Each row is a point on a landscape with many peaks, with its height.
A climber steps from a point to the highest of its 2 nearest points, and stops where none of them is higher. Distance is the straight distance between rows; heights are no part of it.
(621) (h 367): [138 160  76  85 112 144 165  96 154 144 110 113 201 107 126 130 155 138
 118 135 122 167 138 117 180 149 118]
(759) (h 453): [117 105 165 147 109 101  96 109 106 123 146 109 103 125 138 113 130  89
 138  63 150  94 166 109  80  86 109]
(1084) (h 181): [138 132  89  95 133  92 208 140 141 124  75 134  98 125 100  74 121 149
 119 103 140 182  97 109 131 191 130]
(1095) (h 344): [113 106 115 129  94  34 182 113 138 114 141 147  77 187 117  67 142 132
 122 134 110 163 113  87  89 113  96]
(277) (h 388): [108  90  99 120 104  67 142 115 163  97 125 163  59 152  91  79  85 134
 125 169 101 140  98 116 119 176 102]
(313) (h 315): [150 139  94 118 122 181 112 117 155 147 110 147 200 101 113 140 117 143
 106 163 112  92 131 105 182 152 136]
(446) (h 581): [118 145 134 136 109  98 193 119 160 145 140 148 107 137 108 113  79 136
  80 194 107 146  90 119 135 170 115]
(457) (h 511): [112  88 101 142 111  75 123 126 135  83 187 160  67 162 121 102 133 139
 124 178 124 155 119 127  89 104 112]
(1073) (h 482): [108  83  98 143 112 105  66 145 126  64 166 169  29 148 113  92 101 140
 149 164 108 125 121 144 100 132 124]
(1130) (h 348): [151 139  73  93 131 168 152 127 145 142  87 139 194  91 117 134 137 161
 120 134 110 137 137 114 196 160 139]
(1062) (h 479): [132 137  72  98 122  94 117  92 157 126 109 136 159 105 135 155 187 143
 144 141 147 164 129 139 149 103 127]
(232) (h 362): [118 100  84 107 111  47 172 110 155  98 120 154  73 163  98  60 123 132
 131 134 130 164 101 101 103 158 106]
(625) (h 200): [163 126 141 168 140 174  79 132 152 137 124 159 188  94 110 169 102 125
 159 141 170  50 124 149 143 114 154]
(638) (h 454): [162 144  94 107 129 124 227 147 159 132 104 156 136 113  94  88  94 159
 100 152 143 152  96  91 178 211 150]
(396) (h 225): [142 153 107 109 164 170 150 139 126 181  99 127 157 108 139 162 152 152
 119 134 141 148 107 152 158 118 147]
(603) (h 584): [ 92 151 165 149 115 147 157 125 126 155 137 103 133 154 139 128  82 111
  76 180  68 121 132 136 134 147 129]
(273) (h 241): [143 113 197 140 167 172 147 166  83 139 141  78 129 160 151 181 147 117
 132  78 177 107 104 173 107 132 145]
(374) (h 297): [136 139 159 126 140 145 113 127 102 153 137  92 143 120 152 157 146 107
 132  85 169 115 132 143 108  97 123]
(53) (h 434): [148 121 104 132 144 170 140 145 143 151 107 172 142 126  98 121  82 160
 102 177  74  82 111 103 166 176 135]
(515) (h 361): [112 125 157 154  76 107  89  78 139 134 164 108 157 128 137 136 111  91
  96 149 124  86 163 111 118 108 113]
(523) (h 197): [118 116  62 103 149  70 153 137 142  89  88 168  68 116 111  88 171 159
 165 113 139 193 100 146 110 136 145]
(1109) (h 662): [175 123  70 108 158 123 163 152 154 136  62 191 171  90 104 152 132 206
 146 144 102 148 117 129 197 157 171]
(571) (h 189): [125 121  81 101 146  72 183 141 143 112  76 148  65 127 105  73 146 154
 145  97 143 193  89 122 105 166 134]
(1121) (h 473): [108  70 137 159  95  62 124 126 134  77 195 141  64 179 131 107 120 136
 120 189  93 149 147 109  92  79 114]
(350) (h 536): [119 189 163 107 122 164 132 110 100 163 135  80 158 111 160 119 148  87
 137  53 130 129 163  97 123 112  96]
(676) (h 337): [ 74  96 183 168 121  96 117 154 110 116 122  66  62 162 140 122  64 112
 125 183  67 108 144 144 106 135 136]
(946) (h 404): [101 141 137 136  68 124 108  72 153 128 156 112 172 140 134 125 100  94
  81 177  86 103 154 105 146 143 107]
(194) (h 319): [127 139  98  80  84  70 167  93 121 117 119 109 149 169 139  80 193 117
 152  79 103 144 156  55 122  77  72]
(123) (h 347): [131 160 145 126 105 132 124 105 116 169 168  92 176 147 153 156 152 115
 103 139 142 135 137 124 121  93  99]
(694) (h 455): [113 151 137 143  96 177 119 100 155 141 141 124 179 126 123 127  92 106
  79 177  81  86 152 111 168 161 126]
(969) (h 275): [134 117 208 141 152 135 150 160  66 135 163  71 125 194 147 174 146 123
 116  99 150 138 113 157  94 118 125]
(376) (h 240): [138 158  98 101 159 119 155 132 132 162  93 127 134 105 143 166 183 157
 144 123 145 191 112 167 143 103 140]
(332) (h 510): [169 117  81 123 167 165 142 166 128 154  89 181 165 110 101 123 101 188
 129 153  78  87 120  89 174 175 156]
(712) (h 401): [137 131 117 132 168 123 192 169 140 154 106 169  67 124 105 106 104 164
 108 150 142 161  63 137 121 166 144]
(655) (h 255): [125 133 104 107 159 115 113 140 117 128 107 130 107 113 147 150 182 138
 153 101 156 168 117 158 114  91 141]
(397) (h 288): [144 184 110  72 114 144 138  86 134 137 101  86 185  74 162 144 178 114
 158  78 127 161 182 108 178 128 107]
(416) (h 528): [119 155 123 124 128 154 194 126 141 162 131 141 135 137 116 103  93 137
  76 161  94 148 109 114 152 176 125]
(955) (h 257): [108  88 149 153 129 108  87 143 115  98 160 129  68 159 127 129 109 122
 118 154 119 121 128 148  92 118 123]
(704) (h 387): [132 149 176 150 142 192 136 141 106 166 130  97 146 140 145 151 110  98
 103 107 136  73 135 151 132 137 144]
(1114) (h 520): [ 86 156 198 162 117 138 152 140  97 151 140  70 135 174 156 129  92 100
  91 152  72 127 144 140 119 130 132]
(592) (h 426): [145 120 107 126 154 142  58 147 138 105  80 173 126  77 122 149 142 143
 180 100 145 117 119 151 145 114 170]
(1048) (h 513): [145 128  67  96 133 109 129 115 166 117  73 160 158  95 112 147 158 166
 144 144 129 164 114 144 170 137 144]
(897) (h 334): [123 115 144 131 177 154 149 173  99 152 119 124  81 159 130 135 118 138
 106 119 132 144  85 166 100 134 135]
(504) (h 386): [ 96  89 204 176 129  95 116 146 100  96 155  65  94 172 140 155  84 112
 123 182  98 109 146 150 103 123 145]
(1003) (h 352): [130 108 119 136 141 137  58 135 130 108 112 151 112  96 118 128 129 117
 159 100 162 100 126 141 114 115 143]
(584) (h 289): [158 122 177 157 135 159 113 119 125 135 174 101 187 126 133 198 130 115
 128 143 200  86 129 168 127 108 137]
(87) (h 551): [116 107  81 122 122  83 128 115 147 109 148 156 107 140 120 114 153 143
 127 160 143 161 105 130 104 112 116]
(844) (h 248): [110  88 119 136 110 100  72 118 130 104 144 137  84 140 128 107 129 112
 123 125 129 113 134 119  95 114 114]
(464) (h 403): [122  89 170 156  80  80 102 100 116 112 162 116 105 145 143 101 134  93
 134  80 126  98 179  80  83  60 105]
(189) (h 596): [120 159 147 113 119 147 116  96 111 144 111  95 143  80 141 109 128  84
 146  38 146 101 172  99 113 120 104]
(303) (h 487): [138 144 110 116 135 158 222 144 143 145 122 152 138 124  99  81  86 153
  84 148 101 142 123  92 176 211 136]
(61) (h 370): [123 124 149 141 105  94 125 114 114 142 176 109 142 170 142 144 148 125
 100 152 128 142 135 115 101  81  99]
(918) (h 452): [102 123 209 175 123 130 133 142 103 127 140  61 128 168 147 160  84  99
 103 167 101  93 145 155 115 131 145]
(757) (h 271): [151 136 174 123 143 121 129 128  88 144 160  81 151 123 161 177 171 111
 171  71 197 130 146 140 102  68 115]
(734) (h 389): [118 185 120 100  92 148 147  84 136 158 160  97 203 137 146 116 162 104
 115 124 110 164 154  91 157 130  85]
(710) (h 332): [135 151 175 139 142 175 132 122 105 161 126  93 154 103 142 150 119  91
 139  64 170  81 144 150 118 117 131]
(477) (h 59): [141 106 160 166 163 169 106 145 121 121 103 149 137  86 107 143  99 110
 195  59 180  55 129 175 110 121 150]
(326) (h 272): [144 163 109  69 121 173 138 115 140 108  92  95 191  53 152 130 155 117
 150  56 115 141 200 100 198 158 118]
(315) (h 575): [163 121  80 107 152 128 100 144 155 115  53 184 151  84 113 159 148 177
 160 121 107 145 119 140 179 137 167]
(193) (h 207): [140 101 168 137 174 156 117 171  80  99 155 105 108 145 143 171 157 126
 156  82 192 126 106 178  99 122 158]
(170) (h 230): [124 157 113  92 129 179 138 121 121 151 102 102 158 103 137 112 143 116
 113  83 109 141 149 105 153 152 120]
(745) (h 400): [120 102 190 160 119  82 138 131  94 114 192  96 125 195 133 159 129 135
 101 175 116 151 140 126  96  79 116]
(828) (h 436): [106  88 171 161  99  61 133 131 107 105 177 111  92 189 137 118 125 131
 107 166  90 149 148 104  90  72 110]
(1088) (h 329): [121 113 104 108  85  54 174 102 131 118 130 131 116 188 127  69 175 125
 131 103 103 151 134  68 100  83  81]
(558) (h 448): [109 174 179 147 119 186 135 116 120 163 145  89 161 142 150 128 111  87
  90 122 101 103 159 126 138 139 131]
(564) (h 295): [ 96 106 157 150 120 115 111 134 123 129 124 110  78 155 130 120  84 114
  99 159  82 110 126 143 110 143 122]
(81) (h 350): [131 104 121 124 150 171  98 159 113 139  63 135  79 122 111  92 101 131
 120  86  94  92 121 118 126 170 133]
(158) (h 366): [120 119 115 120 172 148 157 165 112 159  88 144  77 135 117 108 119 149
 108 111 120 152  85 143 109 150 137]
(622) (h 321): [144 149 165 143 117 157 113 110 124 162 167  93 186 131 143 178 130 108
 104 148 167  99 136 148 127 103 123]
(390) (h 222): [135 124  90 128 170 145  97 174 117  95 122 177 102 112 128 148 146 163
 165 145 152 162  89 184 128 110 174]
(845) (h 585): [125 123  86 127 110  57 168 107 175 106 162 168 112 142 106 109 137 146
 122 195 157 167  87 121 110 130 113]
(370) (h 429): [101  85 116 138 111  92  98 134 152  92 151 164  48 147 103 105  83 138
 129 190  90 124 107 142 113 151 107]
(293) (h 450): [132 132  89 116 112 117 101  97 154 138 143 133 171 115 134 159 162 136
 119 168 157 139 120 133 134  99 116]
(566) (h 514): [105 146 142 148 105 156 147 112 153 145 139 127 149 137 123 129  72 118
  76 208  60  99 131 125 165 161 127]
(783) (h 100): [155 107 138 171 158 166  63 161 129  92 115 179 131  88 108 136  95 127
 213  90 169  68 119 165 118 120 170]
(202) (h 415): [116  94 119 127 147 144 106 160 126 132  81 150  48 142 105  90  88 142
 119 116  86 114 103 134 116 172 122]
(1029) (h 393): [ 96 137 182 166  70 108 102  83 122 134 149  91 144 130 143 110  95  75
 109 116 103  84 186 105 113 116 116]
(418) (h 249): [148 121 144 154 133 153  78 119 142 126 157 133 178  99 124 180 126 121
 145 148 193  86 128 160 130  99 141]
(1122) (h 586): [162 127  82 122 175 148 171 160 141 163  91 190 147 104  99 135 111 195
 128 168 112 124  89 114 173 161 163]
(770) (h 300): [135 173 115  86 100 115 125  79 126 145 126  88 177  99 164 129 181 104
 154  80 139 141 172  86 142  97  90]
(966) (h 175): [140 104 137 146 166 161  83 176  92  81 145 143  98 126 129 151 132 130
 168 107 181 113 105 182 109 121 169]
(73) (h 239): [132 133  98 119 168 123 109 159  97  89 135 147  94 118 146 162 185 154
 171 115 166 183 117 194 117  86 174]
(1052) (h 210): [140 153 118 112 139 187 121 126 127 167 103 115 167  99 137 145 138 125
 113 114 133 111 131 127 156 130 139]
(829) (h 440): [ 94 151 162 132  82 131 109  90 120 133 136  94 140 136 140  93 113  79
 100  91  86 107 174  90 121 142 107]
(591) (h 378): [131 184  92  84 104 139 183  87 149 148 144 102 209 130 135 113 167 123
 125 132 119 189 146 102 173 146  93]
(218) (h 489): [105 165 183 135 103 139 124 113  93 155 144  83 140 144 154 111 129  82
 112  68 110 114 165 102 106 114 104]
(212) (h 526): [117 128 140 113 128 115 100 106 105 129 105 106 104  90 142 109 140  93
 156  29 152 106 161 101  90 102 111]
(1100) (h 187): [120 109 158 159 111 124  87 119 143 114 163 122 132 141 124 162  95 115
  96 198 121  90 130 147 119 122 123]
(513) (h 273): [130 142 119 103 134 117 106 113 119 144 114 106 135 103 152 149 174 117
 148  85 157 140 139 127 116  87 120]
(406) (h 407): [111 175 144 122  96 168 130  93 134 156 158  97 187 133 144 119 135  93
  91 124 102 132 157 102 151 138 104]
(673) (h 251): [165 119 170 132 144 107 134 121  90 109 187  95 147 117 158 179 190 125
 200  79 211 141 166 134 107  41 127]
(859) (h 250): [129 149 114  84 134 200 141 138 132 119 106 100 180  78 135 100 144 112
 126  60 102 130 188  87 183 175 123]
(901) (h 484): [129  89  86 120 153 135  99 167 141 106  85 185  60 125  93  90  99 164
 153 132 104 132  85 131 124 168 131]
(1038) (h 208): [120 120  75 123 163 112 126 160 124  97 118 176  71 120 121 115 153 163
 157 139 148 184  89 170 107 121 153]
(573) (h 215): [138 107 150 160 122 139  73 125 140 106 178 136 153 130 118 176 112 120
 119 187 166  88 124 155 121 108 132]
(419) (h 305): [120 131 171 135 158 138 161 161  87 157 144  97 109 180 141 149 125 131
  96 125 127 152  99 161  94 118 122]
(432) (h 498): [162 129  91 124 161 138  67 157 147  98  74 203 130  83 121 164 149 171
 186 118 119 141 116 160 166 117 189]
(758) (h 143): [152 107 126 158 149 164  53 174 100  59 146 167 100 113 118 134 106 136
 198 108 172  94 111 179 110 125 179]
(1011) (h 425): [153 149 111 121 142 103 209 153 163 146 104 164  90 114 103 102 110 162
 104 163 159 164  65 108 143 187 150]
(846) (h 291): [120 109 137 144 109 129  67 107 139 121 120 131 120 110 118 119 110 101
 125 109 140  82 142 122 110 128 121]
(257) (h 310): [133 158  94  76  96  84 147  85 125 127 113  95 161 129 155 113 202 118
 160  83 121 153 165  75 134  86  85]
(18) (h 631): [117 132 129 138 101  53 187 115 166 125 160 152  87 150 109 107  97 135
  96 197 130 158  85 112 113 152 109]
(893) (h 546): [113  87  72 121 131 105  83 142 139  82 122 181  56 135 103  87 119 148
 153 144 121 144  96 136 109 148 122]
(968) (h 259): [160 135 126 152 140 188  92 136 148 153 111 158 179 108 112 151 100 136
 124 160 120  47 126 116 160 138 151]

For each start below, name the point where the climber stops.
(1100) | (603)
(844) | (315)
(571) | (558)
(193) | (18)
(625) | (558)
(955) | (603)
(396) | (558)
(573) | (18)
(170) | (893)
(1084) | (18)
(712) | (18)
(194) | (893)
